Each row is a point on a landscape with many valleys, with its height.
From any point a ball rolls to the lowest of the 2 points nearest to it. It stops when none of these is lower. Distance is the straight distance between rows; heights are no part of it.
Sazof (h 590): [  4   0  -7  -6   8   5 -19 -17 -23  -6   2   6  12  23  -7  22   1  -7
  -1 -12   9   9 -29  -6  11  -2   3   6   5   0   7]
zisim (h 261): [ 19 -17  17  -5  24 -24  -1   7   1   5  15  16  -1 -20   1  -8  11 -17
   7 -10 -17 -10  -3  -1  -7 -23  -5   6  18  -5  -1]
Nubo (h 517): [  1  14  -9   0 -15   3 -19  -6 -11   1  10   8  -8  13  12  -7 -28   3
  14  -1  27  -5  13   5  -4  11   0   8 -11  -2  11]
zugon (h 399): [ 29  -9  10 -13  10  -3   5   2   3  -3  -4  39   8   8  -3   8 -12  -8
   2 -17 -10   2  -9  -6  -5 -31   2   9  17 -11  14]
sodev (h 594): [ -6  -2 -26  -6   5  12 -25 -14  -9   2   6   1   6   5  -9  26   6  -2
  -2 -14   5   7 -31  -6   8  -4   2  11   4   1   9]
kezok (h 208): [ 16  -7   2 -10   8 -19   7   4  -6  -8  -6  27  14  13  -1   3 -22  -2
  -9  -8   2   3  15  -1   1 -23   7  -9  22  -1  11]
tukug (h 348): [-13   4  13  -1  -1  -2  12  -4   6 -10  14 -12   6   9 -13  -5  14 -12
   1  -1 -17   0 -40   4  -1   1 -12  -8  14 -21  -8]
Rit (h 108): [ 18   6  -4   2 -17   2 -26  -9  -4   0   7   0 -13  -8 -12 -11   0  19
  29   6   4  -6   8  -7  -3  -1  -5  19 -10 -13   4]
lonor (h 118): [  2  -4   8  16  -3   9 -18  -3  -8 -14 -25 -23 -17  12 -12  -7  10  26
  16  26   2  -7  -8 -31   3  14 -10  -6  -9   6  -9]
Mozi (h 68): [-12  -9 -28  -4  -2  13 -22  -3  -6  -1   2   6   6   6   5  28 -24  10
  -3  -5   2  -4 -11   2 -13  -3  15   5  -9   2  26]
fulo (h 529): [  6  10  -8 -10 -21   8 -17 -11 -10   1   9  13   4  14  -2  -6 -14   5
   2  -9  11   1  19   3  -8  -8  10  11   6 -20  11]
liloz (h 258): [-13  -8  22  16  -4 -19  26   5   1 -13  -8  -7  -1  -9  11   3   4  -7
   2   8 -26   3  -3   7 -16   2 -13 -19  -6   1   1]
kor (h 509): [ -3   9 -14 -17 -14   8 -23 -13 -20   0  10   4  -5  31   1   0 -25  -1
   4  -2  34   3   7   0  -1   8  13   4   1   1  11]
gure (h 165): [-15 -14   2   5   0  17  -5   7  13   0  -7 -23 -17 -22  -9   4  21   1
  10  10 -13 -16 -32  -7   1  16  -7  -6 -21  -8   2]
vuso (h 496): [  4  -9  -5  -8  -4 -16   8   4 -13  -6 -12  14   6  24   4   3 -15   1
 -10  -2  16  10  35   2   9  -3  10 -15   8  10  -3]
bip (h 285): [-19 -16  21   5   5 -19  24   9   0  -7  10 -27  16   6   1  -8   4 -12
 -10  14 -17  -5  -4   5  -4  -4 -15 -16  27 -12  -8]
boduv (h 281): [  4   8  -3  -9  15   7  11   6  14  16  25   2  16   2  12  -7 -14 -12
 -19 -10  21 -13  23   9  12   2  -3   2  14  -1  -9]
bub (h 210): [ 19  -4  -5 -24  15  -6  19  16  20  -4  -4  23   6 -15  -7 -11 -14 -10
  -9  -7  -4   0  17   1   8 -24  19  -3  18   0   4]
mize (h 227): [ -9   1   3   7  14 -11   0   4  -7   7  15 -26  14  -6   7  -9   7  -7
 -11   9  10 -15  31 -11   3   5 -23  -2  15  -1 -13]
rigu (h 164): [-10  10  11  18 -15   1   8  -2   6  -3  -2  -4  -3 -24  11  -5   4   2
   9   6 -20  -8  -6   9 -16   3 -13   7 -13  -1  -2]
gulas (h 149): [-15  28  11  20   3   9   9  -8  -2   3  11 -27 -13  20   3 -11 -18  -7
  15   9  26  -9  -2   8   8  27 -16   2 -25  11   0]
riran (h 88): [-17  14 -12  20  -8  25 -12 -10   2   2  -2 -23   0  -1   1  10   2  24
  -1   6   1 -15 -24 -13  -8  12 -10  15 -17  -4   8]
dute (h 335): [-13  10 -18   9   5   7  28  -2   5  -2 -15  -3   7   8   7  18 -33  -9
 -15  -8  12  19  -5   7   2   7   9  -7  -8  23  -1]
Rele (h 186): [ -3  -4  -5   3  12 -13  17   5   9  -4  -2  14  -5   4  11  -2 -24  -7
   1   6  21   9  41  13  17  -3  -1 -18   5  13  -2]
rogin (h 630): [ 12  -6  -1   3  -4 -19  -3   5  -6  -8  -3  18  -9  -8   7   0   0  -2
  10  -4  -6   5  14   9  -2   0  -1  -2   1   4   5]
sas (h 487): [  3  -7   2 -11   2  -8  -2   0 -17   1  -1 -11  18  21  -5 -10  10   6
 -18  -6  15   0  32  -7   7  -8   0  -4  20   3  -9]
Vig (h 216): [ 13 -12   8  -9  16 -17  16  12   7  -4  -6  17  15  -4  -4  -1  -3  -7
 -11  -6  -7   5  15  -3   8 -22   6 -11  23   7  -3]
tenob (h 134): [ -5 -10   5   4  -1   7  -5   8  12   6 -12 -10 -17 -27   1   4  19   2
   9   2 -13  -8 -14  -2 -11  14  -2   2 -23   3  -2]
nov (h 245): [  1   6   8   1  10  -5   3  -1  -6   2  17 -11  19   8   4 -13   1  -8
 -14  -3   9 -11  15   3   0  -8 -18   3  17  -2 -10]
tun (h 239): [  5 -11  14  -3  11 -18   2   3 -15  -6   7  -8   8   6   0 -10  20 -11
   6   7  -7  -1  -6   1   6 -11 -12  -9  16  -2  -7]
bokon (h 109): [-26   6 -13  17  -6  22 -15 -12  -2  -3 -12 -34   2   8  -9  10  15  35
  -6  10  -9  -8 -24 -24  -8   0  -8  13 -10  -9   9]
lele (h 503): [  2   0  -8 -13 -11 -10 -14 -11 -24  -6   5   1  -9  34   2  -3 -17  -2
   4   7  32   1  26  -2   0   9  11  -5   2   6   8]
pona (h 254): [ 22  -9  16   3  18 -26  -1   4   0  -6   8  29   9  -8   7   0  -7 -12
   5 -10 -13  -8  11   3  -5 -23 -13   3  18  -4  11]
fupar (h 410): [ 14  -2   9 -14   4  -3  -4  -4   8  11  11  19  -6 -18 -12  -8  14 -12
   5 -15 -21   4 -12   3 -15 -15   5  22   7  -9   0]
damug (h 316): [-15   4 -15   7   6  19  26   4  15   6 -10  -5  -5  -1   1  11 -15  -5
  -6   1  17  16   3   9  11  18   8 -13 -16  19  -9]
ner (h 632): [  7  -9  -7  -1  -3 -15   0   6 -11 -10 -12   7  -9   2   9  13   0  -7
  12   4   2   9   7   5  12   7   3 -13  -8  10  -3]
gubo (h 57): [  0 -12 -23  -3  -9  -1 -31  -6 -13  -7  -5  19   3   7  -2  25 -20   4
  -2  -4  -7   5   1  -2 -19 -11  20  -3  -2  -9  24]
sunoz (h 408): [-17  18  -9   4   4  12  23 -10  17   6   6   0   4   8 -14   9   9  -9
 -41 -12  -9   2 -48   6   9  13   8  -8   2  -4 -14]
gami (h 431): [  6  -2  14   2  -2 -12  -4  -2  -7  -1   3   1 -12 -18  -8 -11  22   5
  13   4 -25   3  -8  -1 -18  -8  -5  12   0 -12  -1]
lofur (h 378): [  0  12 -10  -8  -9  18 -12 -11   2  -1   9  24   7  16   4   6 -38  -9
  -6 -12  14  -2  -5   8 -14  -7  16   4   1  -6  14]
Tiro (h 141): [-11  -2  -7  13   0  -2 -12  -3  -9  -2 -16 -11 -14  20  19  10 -18   7
  12  18  25  -6  15 -11   8  34  -6   5 -31  22   6]
Kofet (h 453): [  9  18  -7 -14  -2  20  20   2  23  12   6  12   2  -7  -7  -8  13   4
 -22 -15  -1   8  -8   8   6  -2  26   4  11  -1  -9]
renor (h 226): [-22 -14  20  17  -8   6   6   4  16  -9 -25 -25 -13 -10   5  -6  10   6
   8  20 -21 -14 -16  -8  -1  23  -9 -18 -18  -2  -2]
tofak (h 499): [  1 -10  -9 -10  -9 -16  -8  -4 -27 -10 -16   1  -6  32   3   6 -12   4
  -4   3  20  12  29  -2   9   6  13 -11  -1   9   5]
benu (h 132): [-16   3  -7  16   1   0   7  -4  -3   0 -14 -11  -9  10  18  14 -15  -3
  10  10  18   2  13   6   9  28  -7  -5 -23  19  -1]
sim (h 204): [ 10 -10   0   1  10 -35  -2   4 -13 -14   0  27   6   7  12   2 -17  -5
  -5  -2   3   0  31   6   3 -13   1 -12  14   2   7]
Geg (h 635): [  5 -18   1  -1   8 -16  14   7  -3  -8 -18  11  -4  -6   5   5   2  -6
   1   2   0  14  23   9  19  -5   5 -20  -1  15  -7]
sama (h 205): [ -5  13  -4   1 -14  30   1   0  18  18  -3  -8  -5 -21   4  -2  10  16
  -6  -7   5  -4  -1   2   3  22   9   6 -25  -2   2]
dumu (h 160): [-11   5   0   9 -11   0  32  -1  -5  -5 -28  -2  12  -1   8   9  -9  12
 -23  -5 -17  20   9  -5 -14 -11   8  -6  -7  14  -2]
rugas (h 94): [  5 -16   0   9  -2  -6 -21   2 -11 -10 -14 -11 -13 -15  -9   5  18  15
  29  22 -18  -2 -18 -23  -6   6 -14   6 -17  -3   8]
dege (h 209): [-21  -9   0  -3  -3   8   7   9  18   2   2 -16 -21 -20  -6   1  23 -10
   0   5 -14  -7 -40   6   5  18  -1 -11 -12  -6 -10]
guzem (h 282): [-12   2  11 -11   0  10  17   2  20   8  14  -7 -14 -16  -8 -14  29  -9
 -11   4  -9  -7 -27  11   6  16   4 -10   2 -10 -19]
muf (h 198): [ -6  27   0   4  -3  15   7  -6   1  10  23 -13  -1   9   9 -10 -15  -5
   9  -6  26  -4  -1  11  11  23 -12  10 -15   9  -2]
nub (h 317): [ -9   2   9  -1   9  -5   0   3 -14  -1   2 -30  -5  32 -19  -8  11 -10
   6  13  25   6  -6  -1  22  22  -7  -9  -6   4 -14]
gupo (h 615): [  9 -17 -24 -20   4  18 -23   9  20   9  12  14  -8 -21 -17  20  -5  -6
   1 -17 -10   3 -15   0  -7  -5  16   7  -6  -3  15]
rozip (h 112): [-21  13   1  26  -2   8   1  -6  -1  -6  -2 -18 -13   6  15   6 -19  -3
  12  15  14 -10  -2   4   3  27 -17   4 -29  13   0]
pize (h 150): [ -4   6 -10   1  -8   1  22   6   5  -9 -19  12   8  -8   2   6 -21   8
 -13  -6 -19  16  14   0 -12 -15  16  -6   2  12   8]
sil (h 265): [ -7   4   8  -1  14  -8   0   0 -12  10  14 -28  18  28  -8 -12   7 -10
 -17   2  17  -9  11  -4   8  -3 -17   3  18   0 -15]
lelu (h 143): [-10  11  13  27 -14   5   3   1   9  -7 -13 -13  -6  -5  19 -13   0   8
  11  13  -8 -13   6  -1  -8  16 -14   1 -18   2  -3]
nezin (h 106): [ -7   1 -14  10  -5  14  -5   9  18   2   4  -2  -7 -28   8  22  -1  -1
   7  -4 -10  -2 -12   7  -8  10  -2   6 -28   8  12]
vore (h 144): [ -2   4   7   8   1  -3  25   5  17  -3  -4   6  -7 -23   9  -1  -3   1
  -1  -3 -20   5  13  10 -12  -6   3  -3 -12   8  -2]
pem (h 581): [ 14   0   9  -6  18  -6  11   2   0   1   8   8  15  12  -4   3   6 -18
 -10 -10   1   3 -17   7  13 -16  -7  -5  16   0 -13]
dov (h 107): [ 10  -1   1 -10 -13  -5 -13 -10 -17  -2  -3   6   1   2  -9  -2  16  11
  12  -6  -8   9   3  -7  -4 -15   6  13   6 -13   3]
Nek (h 119): [ 13  -3  -1  -3  -8 -10 -16  -4 -23  -6   0   0   3  17  -3  -6   9   5
  13   4  10   7  11  -6   4  -5  -3   3  10  -2  -1]
div (h 289): [ -3   7  10  -1  20 -12   0   5 -17   2  11 -34   4  36 -18 -11   8  -9
  -5  13  27  -4  17  -4  13   9 -17  -1   1   5 -15]
rud (h 560): [ 15   9   6  -7   1   8  -6   1   9  13  26  11  11 -13   1 -15  14  -7
   1  -6   3  -8  -1  11   5  -5   1  13  10  -9  -9]
vebaf (h 480): [  8  -4  -3 -16  -5  -4   2   3  -3   7   7   3  15   3   1  -9   2   5
 -16  -8   7   1  30   1   1 -15  10   0  22  -9  -3]
Suze (h 249): [ 17 -12  13   1  15 -26 -10   1 -17  -7   9  10  12   8   2  -3  10  -9
   9  -1  -7  -5   5  -1   1 -19 -16   1  24  -2   4]
zabes (h 492): [  8 -10  -6 -11   4 -19 -13   1 -21  -3   4   4   8  25   2  -6  -4  -1
 -10  -4  18  -1  37  -2  13 -10   3  -8  22   3   1]
nolur (h 126): [ -5   3  10  15 -15   4   8  -1   6   1 -12  -3  -7  -9  16 -11   1  14
   2   3   0  -5  30   3  -3   8  -7   1 -18   4  -1]
luri (h 548): [  3  23  -1   3  -7  18   0  -4   8   9  18   2   2  -5   1  -7   7  -2
  -2 -12   2  -1 -16  12  -1   4  -3  15   0  -9  -1]
vavup (h 585): [ 13   2  12   2  15  -6   4  -7 -15  -4   1  16  18  33  -2   8  -3 -18
  -2 -10   4  10 -23   5   9 -11 -11   1  20   3  -3]
kelu (h 403): [ 26  -4   8 -18  11  -5   0   4  17   7   7  32   1 -11  -6  -5  -2  -8
  -4 -17 -16   3  -4   0 -10 -28   6  15  17 -10   7]
sorum (h 389): [-15  18  -1  10  12   6  22   1  17  -7   5   3   5   5 -10  12  -6 -24
 -24  -8 -10   6 -45  10  11   9  -1 -12  -1   5 -11]
pemiv (h 359): [ -3  19 -12 -12  -7  23  -3  -5   6  12  15  11  -1  20   7  -5 -35  -8
  -5 -13  27  -3   2  12  -2  11  16  -4  -4   2  11]
sote (h 599): [  5  -7 -21 -19  -5  16 -28  -7  -7   5   1   7   3   5 -11  19   2  -3
   3 -12  11   9 -11  -3   7   1  18   2   6  -4   8]
fuvun (h 197): [  2  -7  -9   6  18 -28   4  13   4  -5   6  20  -1  -9  18  -1 -21 -11
  -3   7  11  -2  41  11   9  -6  -6 -15  12   9   5]
zezes (h 133): [ -8  -7 -13  16   2  -2 -20  -4 -14  -9 -19 -18  -8  17   9  17  -8  15
  17  25  16  -8  -3 -21   1  19  -4   6 -24  17   8]
moke (h 151): [ -5  -6 -16  -3 -12   8   4   8  10  -1 -20  11  -8  -9   4  13 -26   7
  -7   1   6   6  20   3  -3   0  22 -14 -14   4  10]
nikim (h 203): [-21   0   9  21  -6  24  -9   3  16  -6 -24 -32  -9  -6   1  -7  11  10
   4  13  -7 -23 -15 -16   5  23  -6  -4 -22   5  -1]
Dele (h 438): [  9  -8  13   2   3 -16 -12   1  -1  -4   3  -3 -22 -22  -5 -19  21   4
  25  18 -18 -12  -1  -3 -11  -2 -12  14  -9 -11  -8]
fod (h 349): [-14  21  -2  18   2   6  22  -6   2   2  -2   0   5   9  14   8 -27 -11
  -9 -10   8   6 -12  18   2  12  -2  -1  -4  12  -5]
rel (h 473): [ 14   7   0 -17   9   5  25  10  21  14   4   7  16  -5  -6 -13  10   2
 -25  -6   0   0   5   2   7 -15  21   3  28  -4 -14]
sol (h 147): [  2  13   9   7 -12  16 -13  -9 -13  -2  -9 -23  -8   4 -17 -12  24  28
   6  15  -3   2  -3 -23  -7 -10  -9  10   5 -12  -7]
kot (h 523): [  9  10  -7  -5 -20  -4 -27  -7 -15  -3   4  12  -4  15   0  -7 -20  10
  12   9  18  -5  29   6  -5  -3   3   3   0 -14  14]
Bazo (h 244): [  4  24   2  -2   6  13  12  -4  14  13  32  -3  10   7   8 -17  -8  -6
  -6 -13  23  -7   7  16  11  13  -7   7   1   6 -10]
tiran (h 621): [ 17  -4 -14 -13  -3   9 -13   3  17   8  11  25 -11 -25  -5  12 -17 -16
  11 -16  -9   3 -11  10  -8   0  10   8  -7  -3  14]
muzov (h 611): [  8 -30 -25 -18   7  -1 -19   9   2   8   5   8  -8 -23 -10  28   7  -1
   8 -15 -15   6 -23  -5  -5  -5  12   1 -13   9  17]
Luret (h 93): [ 14  -6  -6   6 -12  -3 -33  -1  -3   2 -12   0 -19 -14  -7  -6   3  23
  28  19  -6 -10   1 -14  -6  10  -2  20 -17  -8   8]
sido (h 77): [-12 -15 -29  10   7   5 -18   2 -11  -3   3   0   5  -5  13  32 -15  14
   6   2   7  -7 -13   4 -11   4   3  13 -17  12  29]
niz (h 388): [  8  12 -12  -8   1  25   3   2  11  -4  -8  31  11  15  -2  14 -37 -10
 -14 -14   7   3 -17   0  -8 -18  20   5   9  -4  17]
radok (h 332): [  9  13  -9 -17   0  15   3  -3   7  12  16  16   7  21  -2  -5 -22  -9
 -10 -16  30   5  -1  14  17   7  13  -2  11   1  -4]
Nenis (h 187): [-18  -7  19   6 -13  -2  20   2 -13  -5 -22 -21   5   7  -3   1  18   8
  -8   8 -27   8 -15  -7 -10   3   0 -19  -1  -6  -8]
zezet (h 284): [ -9  16 -10  -2  -7  22  30   2  26   7  -4   2   3  -3   6  -3 -15   4
 -19 -10  11  15   6  12   9  10  16  -3  -5  10 -10]
bosur (h 626): [ 13  -5  -1  -5  -5  -8  -4   3  14   5   5  23 -10 -25   1   0  -5 -10
  12 -10 -14   4   5   9  -7  -3   8   7  -6   4   4]
pebav (h 574): [ 14  -7  11 -10  23  -5  -3   0   4   8  18  10  14   0  -4  -9  15 -17
 -10  -9   3  -9 -15   2   8 -16  -4   2  27 -10 -10]
bimi (h 189): [  9   0  -5  -9  10   1  20  13  24   5   6  14   4 -12   7 -12 -15  -7
  -7  -2   7  -3  27  14  10 -16   7  -7  14   4  -2]
sel (h 639): [  0  -7  12   9   8 -25  20   1 -20 -11  -8   7  13  11   4   4  -2  -1
  -4   1  -9  14  11   1   2  -9  -6 -12   9  15  -4]
buta (h 130): [-13  12  -3   3  -8  21 -11 -15  -9  -4 -10 -24  -6   8 -17   3  23  29
  -3  11  -5   5 -24 -27  -3  -2  -6   8   0 -15  -2]
gal (h 148): [ -3  25   7   2  -3  17 -13 -17 -12  -2  12 -16  -5  18  -9 -14  11  23
   9   6   8   7  -2 -15  -3 -11 -12  17  10 -13  -7]
nis (h 87): [  3   3  -5 -10 -14  11 -17  -7  -4   5  -4  -3  -3 -15 -12   3  16  13
   6  -4  -9   5  -3  -2  -7  -5   6  19  -4 -12   4]
puf (h 104): [ -8  11   2   5 -12  10   5  -3  -6   2 -12 -13  -1  11   9  -6  -3   9
  -1  -2  12  -1  18   0   5  12  -2   2 -13   9  -8]
nukon (h 89): [ -6 -14 -30   3   4  10 -10   7   5   3   4   0   0 -15   4  28  -4   3
   2  -9  -6  -1 -20   7  -4   1  -2   5 -20  10  18]
Molev (h 268): [-12  -7  22  17   8 -23  23   3  -4 -14   4 -11  14   3   9  -5  -3 -12
  -4  12 -20   1   3  10  -9  -8 -17 -19   9  -1  -1]
Sesi (h 432): [ -7  24  -6  -4   3  21  22  -3  24   9   8   7   2   1  -4   2  11  -1
 -27 -14  -2   3 -29   6   6  10  13  -3   4   4 -10]
Nel (h 202): [-11 -11  16   7  -7  -9   6  -7 -25 -14 -17 -21   2   9  -7   0  21   5
   6  18 -13   7 -17 -13  -2   0  -5 -16   0  -6  -4]
mor (h 483): [ 14   3  -2 -13   5   5  24   4   6   2  -4  10  26  16  -4  -6  -3   1
 -28 -15   4   9   4  -3   7 -23  16   3  29   1  -7]
labov (h 246): [-13  18  -6   4  -4  24  17   2  18  11   2 -11  -4  -3   9  -4   5   4
 -17  -6  13  -1   1   6  11  24   9  -1 -17   4 -13]
Fozi (h 537): [  8  16  -7  -6 -14  16  -3  -9  -2   6   9   7   9   6   3  -3  -2   0
  -4 -16   8   6  -1   4  -4  -1   5  10   6  -6   1]
Resal (h 637): [  2 -19  10   5  21 -31  22  12  -8 -10 -12   3   5  -3   7   2   5 -10
  -5  12 -10  14  19  -1  11 -13  -3 -25   9   9  -2]
Fuzog (h 167): [  3   3   4   8   5  -7  18   5  19   7   5   5   0 -17  15 -10  -4  -1
  -3   5   0  -2  30  16   3  -7  -3  -3   0   7  -6]
kapu (h 606): [ 19 -14   1 -12   3 -13 -13  -2  -8   0  -1  22  -6 -10  -8  16   8 -11
  18 -15 -18  10 -16  -6  -6 -10   4   5   1   4  13]
kup (h 58): [ -6  12 -10   5 -12  21 -14  -6   5   6   4 -10  -2 -15  -9  10  13  14
   2  -6  -9  -1 -19  -7  -8   5  -4  16 -11  -9   5]
soz (h 201): [ -7  -8  17  12  16 -27   8  10   6   3   7   0   1 -35  11 -13   7  -2
  -6   6 -13 -15  26   4  -7 -10 -13   0   8  -4  -4]
lapuv (h 212): [-11  -2  14  15  15 -21   6   5   3  -3  11 -14  10 -16  19 -11   2 -11
  -4  14  -2 -18  26   1  -2  -1 -27  -9   8  -3  -6]
puniz (h 333): [ -7   1  15  -4   5  -1  20   9  18   4  17  -9   0 -16   3 -20  24  -8
 -13   4  -7  -4 -13  14   1  -1   0  -9   9  -7 -16]
kanu (h 472): [ 10  -4  -4 -19  -9  -4  -8   6  -4   7   2   2   5  -1  -2 -17  10  12
   2  -4  14  -3  28   4   6  -5   6   0   3  -6  -5]
dabav (h 127): [ -5   3  -1  13  -3   6   9   9  20   5  -9   8 -16 -37  10   9  -8   0
   7  -1 -23   2   5  10 -17   4   0   3 -26   7   6]
gav (h 171): [-20  12  17  24  -8  21   6   0  14  -3  -9 -30 -13   3   6 -16   2   8
  12  16  -4 -16  -7  -7   0  24 -14  -4 -21   0  -9]
kul (h 105): [ -6 -12   6  15   0   0 -13   3  -1 -15 -22 -19 -14  -2  -8   1  10  16
  22  33 -12  -9 -22 -26  -5  15 -10  -8 -13  -1   1]
vifu (h 79): [  7 -11   1  -2  -9   0 -22   2  -1   5 -14  -8 -21 -22 -20  -3  21  18
  23   8 -13  -7  -7 -19 -10   2   1  16 -18  -9   1]
delo (h 131): [ 14  -5  -4   1  -7  -3 -24 -10 -22  -8  -5  -8  -9  13  -9   3  13  11
  25  18   7   8  -4 -21   5   1   0   5  -1  -2  -1]
peli (h 169): [ -4   3 -11   4  -5  -2  19   5  13  -2 -12  12 -10  -7  12   0 -27  -1
  -4   3  12   8  30  12   7   0  11 -16  -5   7  -2]
Bag (h 421): [  5  -1   6  -9   0  -1  -9 -12   2  15   8   5 -12 -19 -14  -1  19  -3
   9  -8 -37  10 -18  -9 -25 -10   4  25  -4 -16  -3]
duvab (h 398): [ 13 -15   7 -22  -2 -12  -7   3   1  13   4  10  -8 -23 -12 -18  21   1
  -1  -8 -10   1   6   0  -5 -18  11  11  10  -9  -7]
parik (h 448): [ 12 -11  14  -8   8 -14 -10   5  -2   4   7  -4 -16 -23  -5 -25  24   0
  20  12   2 -11   8   2   5  -2  -3   1  -2  -4  -9]
Pef (h 460): [ 12  -9   4 -17  -4  -1 -14   6  -4   7  -2  -8  -8 -10  -8 -17  24  10
  13   1   5  -3   9  -1  14   4   3   2   1  -8  -8]
mes (h 137): [ -5   2 -22  -5 -11   5   6   4   5 -14 -19  15   2  -2  -2  15 -38   7
 -18  -6  -7   9  16   0 -15  -9  27 -14  -5   2  15]
Loko (h 76): [ -2  -5  -8   2 -10  -4 -10  -9 -28  -9 -12  -3   7  20   2  21  -2   6
  -1  -1   3   9  -3 -12   1   8   4   1  -5  11   3]
ged (h 568): [ 16  -4   6  -9  15  -4  -3   7  10   8  23  18  15  -9   4  -7   0 -17
  -3 -11   5 -12   7   7   6 -17  -6   8  20  -3  -4]
Fid (h 170): [-16  -6   4   8  -5   1  26   2 -12  -3 -26 -12  12   4  -4  16   4   3
 -22   2 -22  18 -11 -11  -7  -3   5 -21  -3   8   0]
Noket (h 219): [ -1  -7  16   2  -2 -11  -1  -3 -10 -12  -1 -16  -2  12 -11  -6  17  -6
  12  16  -1   4 -20   2   7   4 -12 -14   1  -6  -9]
bozaf (h 394): [ 18   4   2  -9   4  13   1  -1   3  -6  -2  33  13  23   0  12 -17  -8
  -9 -17   0   5 -11   2  -4 -23   4   8  20  -1  10]
zisa (h 85): [-10   8  -2  11  -8  -3   4  -7 -23  -7 -13 -14   4  23   5   4  -2   8
  -1   4  12   6   5 -10  -5   7  -6   4  -6  10   0]
Nati (h 128): [ 10  21   0  10  -9  12 -25 -17 -11   0  13 -10  -6   6 -11  -7   1  16
  20  11  12   5  -3  -9  -5  -6 -14  23   3  -9   5]
kizor (h 366): [-20  23   0  18   9   8  19  -8   3   3   9  -1   7  16   0   9 -17 -22
 -16 -16   4   0 -34  20   2  13  -7  -1  -8   7 -11]
fikan (h 387): [  9 -11   8 -14   9 -14  -4  10   0  10  11  -2   8 -21  -4 -22  22   2
  -7  -3   1 -11  18  -4   0 -15  -1   8  19  -8  -8]
manil (h 307): [  7   2  -8 -20   1   8   3   6   8  12  17   6   7  14   5  -9 -19  -5
  -8  -7  30  -1  27  12  17   4  11  -8   9   3  -2]
roz (h 247): [-18 -14  23  16  -9 -14  13   4  10 -10 -12 -12 -16 -19  11  -7  14  -1
   9  17 -26  -6 -11   3 -12  10 -10 -16 -13  -3  -4]
gim (h 129): [  4   7   0  23  -2   4 -22  -4 -13 -16 -16 -14 -14  11   0   5   0  22
  23  34   8 -12  -5 -27   2  15 -14   5 -15  13   0]
zoto (h 588): [  8   3  11  -2   1  -5  -5 -17 -24  -7  -5  15  16  25   0  16  -3  -6
   1 -15  -6  14 -14  -6   3 -12  -5   5  13   2   7]
rigin (h 367): [ -1   0  13 -11   3   1   7   7  11  17  15 -15   3 -19   1 -23  28   4
 -14   3   6 -13   8   4   2  -2   3   7  13 -11 -17]
Gok (h 315): [-16 -12  16  -1   0 -18  22  -2   5  -3  18 -17   8  14 -11 -10  13 -15
 -10   4 -16  -4 -29   6   1   1 -13 -13  34 -21  -7]
Tado (h 166): [ -2  -5   3  -5  -7  19  -3   8  25  15  -9  -8 -17 -30   1  -4  22   7
   6   1  -4  -7  -8  -2   8  20   8   1 -29   0  -7]
galu (h 608): [ 16 -22 -14  -6   2 -15 -25   3  -1   3   1  18 -12 -19  -9  21   5  -3
  17  -7 -23   4  -6  -8 -14  -1   6   7 -12   1  19]
ket (h 67): [ -4 -13 -20  -5 -11  -6 -22  -3 -19  -5 -10  11   2  12   4  22 -10   5
   2  -4  11   6   4  -5  -3   6  17  -6  -4   4  10]
sebo (h 604): [ 12 -14 -14 -14   1   4 -12   1   1  -1  -1  25   3   0  -9  24   0  -9
   4 -15  -5  11 -17   0   4  -7  11  -3   5   6   9]
seg (h 185): [ -2   6  16   7  -1 -14   9   2   7  -2  11  -1   6 -21  10 -14  12  -5
   2   5 -19 -11   6  11 -14  -8 -14   3   3  -8  -2]

Call two points neighbours if one is among the 2 nearest of the other. Go from one point of each pair to the other, from neighbour to neighbour, staying as low as possible. Name the highest point that can't be avoided.
vifu / tenob => fupar
rozip / kup => gal
mes / gubo => Vig
vifu / rozip => Tiro

For each start below, name the point where the ball stops.
Nubo => rozip
zisim => mes
lapuv => gubo
rel => tenob
Vig => mes
tukug => mes
duvab => tenob
tiran => rozip
Pef => rozip
pona => mes
Gok => gubo
bub => gubo
Sazof => rozip

For each start below, name every point that the ball comes to, in order.
nub => Noket Nel Nenis Fid dumu pize mes
Resal => Geg ner rogin bosur tiran gupo muzov galu kapu sebo sote sodev Sazof zoto vavup pem pebav ged rud luri Fozi fulo kot Nubo kor lele tofak vuso zabes sas vebaf kanu Pef parik Dele gami Bag fupar kelu zugon bozaf niz lofur pemiv radok manil boduv Bazo muf gulas rozip
div => sil nov mize lapuv soz seg rigu lelu nolur puf zisa Loko ket gubo
